Points on a hilly landscape, in no order, each with its height.
A ball rolls from a point to the lowest of its 4 nearest points, and stops where none of them is lower. Distance is the straight distance between rows; heights are no part of it.
Zad: [109  87  83 125 134 136 210 132 145]  (h 317)
veni: [155 167 178 118 114 162  81 195 110]  (h 415)
zubo: [ 89 125 148 115 153  93 113 114 110]  (h 518)
tar: [107 103  93 146 134 134 187 106 148]  (h 316)
Bim: [111 116  95 124 115 100 210 125 139]  (h 548)
dilem: [100 111  96 115 136  86 211 159 111]  (h 371)
gati: [ 67 112 143  93 161 119 108 131 114]  (h 79)
doka: [108 114 119 135 164 130 118 106 132]  (h 188)
legi: [153 145 168 136 128 143  67 156 116]  (h 310)
lafa: [142 125 102 127  83 133 165  79 173]  (h 207)
saf: [101 115 114 132 145  84 158 111 122]  (h 696)
nepe: [150 142 179 164 126 103 103 126  98]  (h 398)
numap: [134 157 164  98 100 170  69 174  99]  (h 429)
mugez: [187 143 124 167 139 153  97 137 136]  (h 275)
Luz: [110 137 183 109 121 116  73 130  97]  (h 407)
luru: [101  96  91 133 154 140 194 127 142]  (h 314)
dizas: [151 156 169 105 120 170  66 186 115]  (h 442)
Beka: [155 121 101 152 108 137 147  88 156]  (h 175)
fikes: [189 150 142 169 132 148  97 148 132]  (h 279)
fali: [162 136 154 171 128 123 105 118 115]  (h 342)
pif: [120  94  90 105 114  91 227 172 114]  (h 350)
tav: [156 164 161 106 121 178  68 189 107]  (h 441)
limu: [139 145 196 130 118 122  76 159  98]  (h 400)
dovum: [125 124 133 153 128  93 120  97 123]  (h 643)
nozo: [179 142 136 172 129 133 105 128 125]  (h 297)
kodev: [138 120  99 139 103 116 159  86 146]  (h 272)
kuzap: [ 83 119 120 112 152  74 175 143 112]  (h 439)
tinez: [177 167 173 148 131 153  92 185 122]  (h 450)
Zomi: [120 133 132 104 153 159  55 145 123]  (h 145)
Savum: [ 85 112 117 115 175 133 128 129 139]  (h 146)
fimug: [170 133 128 168 108 129 120 102 137]  (h 351)
Dosu: [101 141 157  92 114 151  59 138 104]  (h 286)
les: [123 139 155 101 128 141  64 147 110]  (h 274)
puli: [ 67 117 146  89 159  87 141 134 100]  (h 296)
sonum: [132 130 119 143 158 147 106 120 140]  (h 140)
mul: [123 132 109 132  86  88 175  84 148]  (h 278)
pidu: [176 131 105 152  91 148 134  92 162]  (h 213)
zon: [179 170 167 128 146 163  91 200 117]  (h 440)
pazit: [108  91  77 134 147 155 178 113 162]  (h 312)
sufet: [122 103  81 136 130 155 169 102 168]  (h 311)
zib: [141 137 159 154 127 114  90 123 113]  (h 471)
rolus: [137 130 120 162 112 108 143  89 138]  (h 309)
tubo: [140 146 205 143 111 115  80 157  95]  (h 422)
gido: [156 124  92 137 100 162 142  81 180]  (h 232)
mepav: [143 125 115 160 152 126 115 114 133]  (h 228)
Momiv: [146 155 191 121 107 147  77 172  98]  (h 390)
lokon: [123 114  89 146 160 142 134 107 144]  (h 134)
fenu: [108 141 141  93 132 163  59 144 108]  (h 212)
rilip: [142 119 112 132  82 117 160  73 155]  (h 118)
nafi: [ 86 108 114 116 171  93 153 128 114]  (h 430)
lilef: [179 134  94 158 118 154 118 103 156]  (h 229)
bip: [111 107  94 132 138 122 183 117 139]  (h 332)
tasid: [109  85  89 109 125 124 219 148 137]  (h 324)
nem: [157 208 176  96 130 172 126 226 119]  (h 477)
guga: [167 146 137 152 141 139  84 141 126]  (h 251)
Vuzes: [117 125 129 145 154 113 108 104 126]  (h 492)
lemig: [120 130 158 135 132  94  94 117 103]  (h 620)
dar: [118 118 105 104  84  96 218 113 154]  (h 137)
Binaf: [126 118  97 140 121 127 153  87 155]  (h 230)
Buto: [135 158 153  97 112 171  57 171 102]  (h 454)
Ferir: [123  89  91  95  96 116 233 136 147]  (h 416)
zotut: [ 99 150 120  85 119 179  54 148 107]  (h 270)
Tofat: [158 132 131 160 103  88 142  83 128]  (h 112)
Kopi: [149 132 131 162 131 122  97 110 125]  (h 406)
Dep: [ 58 130 150  78 139 110  96 118 110]  (h 244)
riz: [151 136 144 128 155 161  69 139 130]  (h 197)
vepi: [109 125 139 108 162 137  90 121 120]  (h 87)
Dize: [ 79 109 115 113 164  93 188 151 116]  (h 391)
mana: [111 132 157 114 138 121  81 122 112]  (h 369)
Kobuv: [144 127  98 150 133 142 129  97 150]  (h 143)
gop: [133 110  92 123  97 143 173  78 169]  (h 252)
zumub: [101 106 107 134 171 133 150 115 147]  (h 138)
bolo: [110 124 117 141 126  90 158 100 128]  (h 933)
Bop: [ 72 125 157  78 120  98  89 119  95]  (h 367)
nede: [141  96  87  94  86  96 228 188 124]  (h 414)
Tunu: [ 98 106 100 128 145 102 201 127 124]  (h 396)
Tidi: [154 131 103 142  77 128 149  74 161]  (h 201)

Where does a ball stop that starts at each point below?
dovum -> Tofat
bip -> lokon
doka -> lokon
mepav -> lokon

Call two points neighbours if one is among the 4 nearest of the other. Go from one point of each pair to the other, from neighbour to neighbour, staying as low as possible. Name the highest point that can't be avoided.
dar, Tofat -> mul
Tofat, rilip -> kodev
rilip, gati -> Tidi
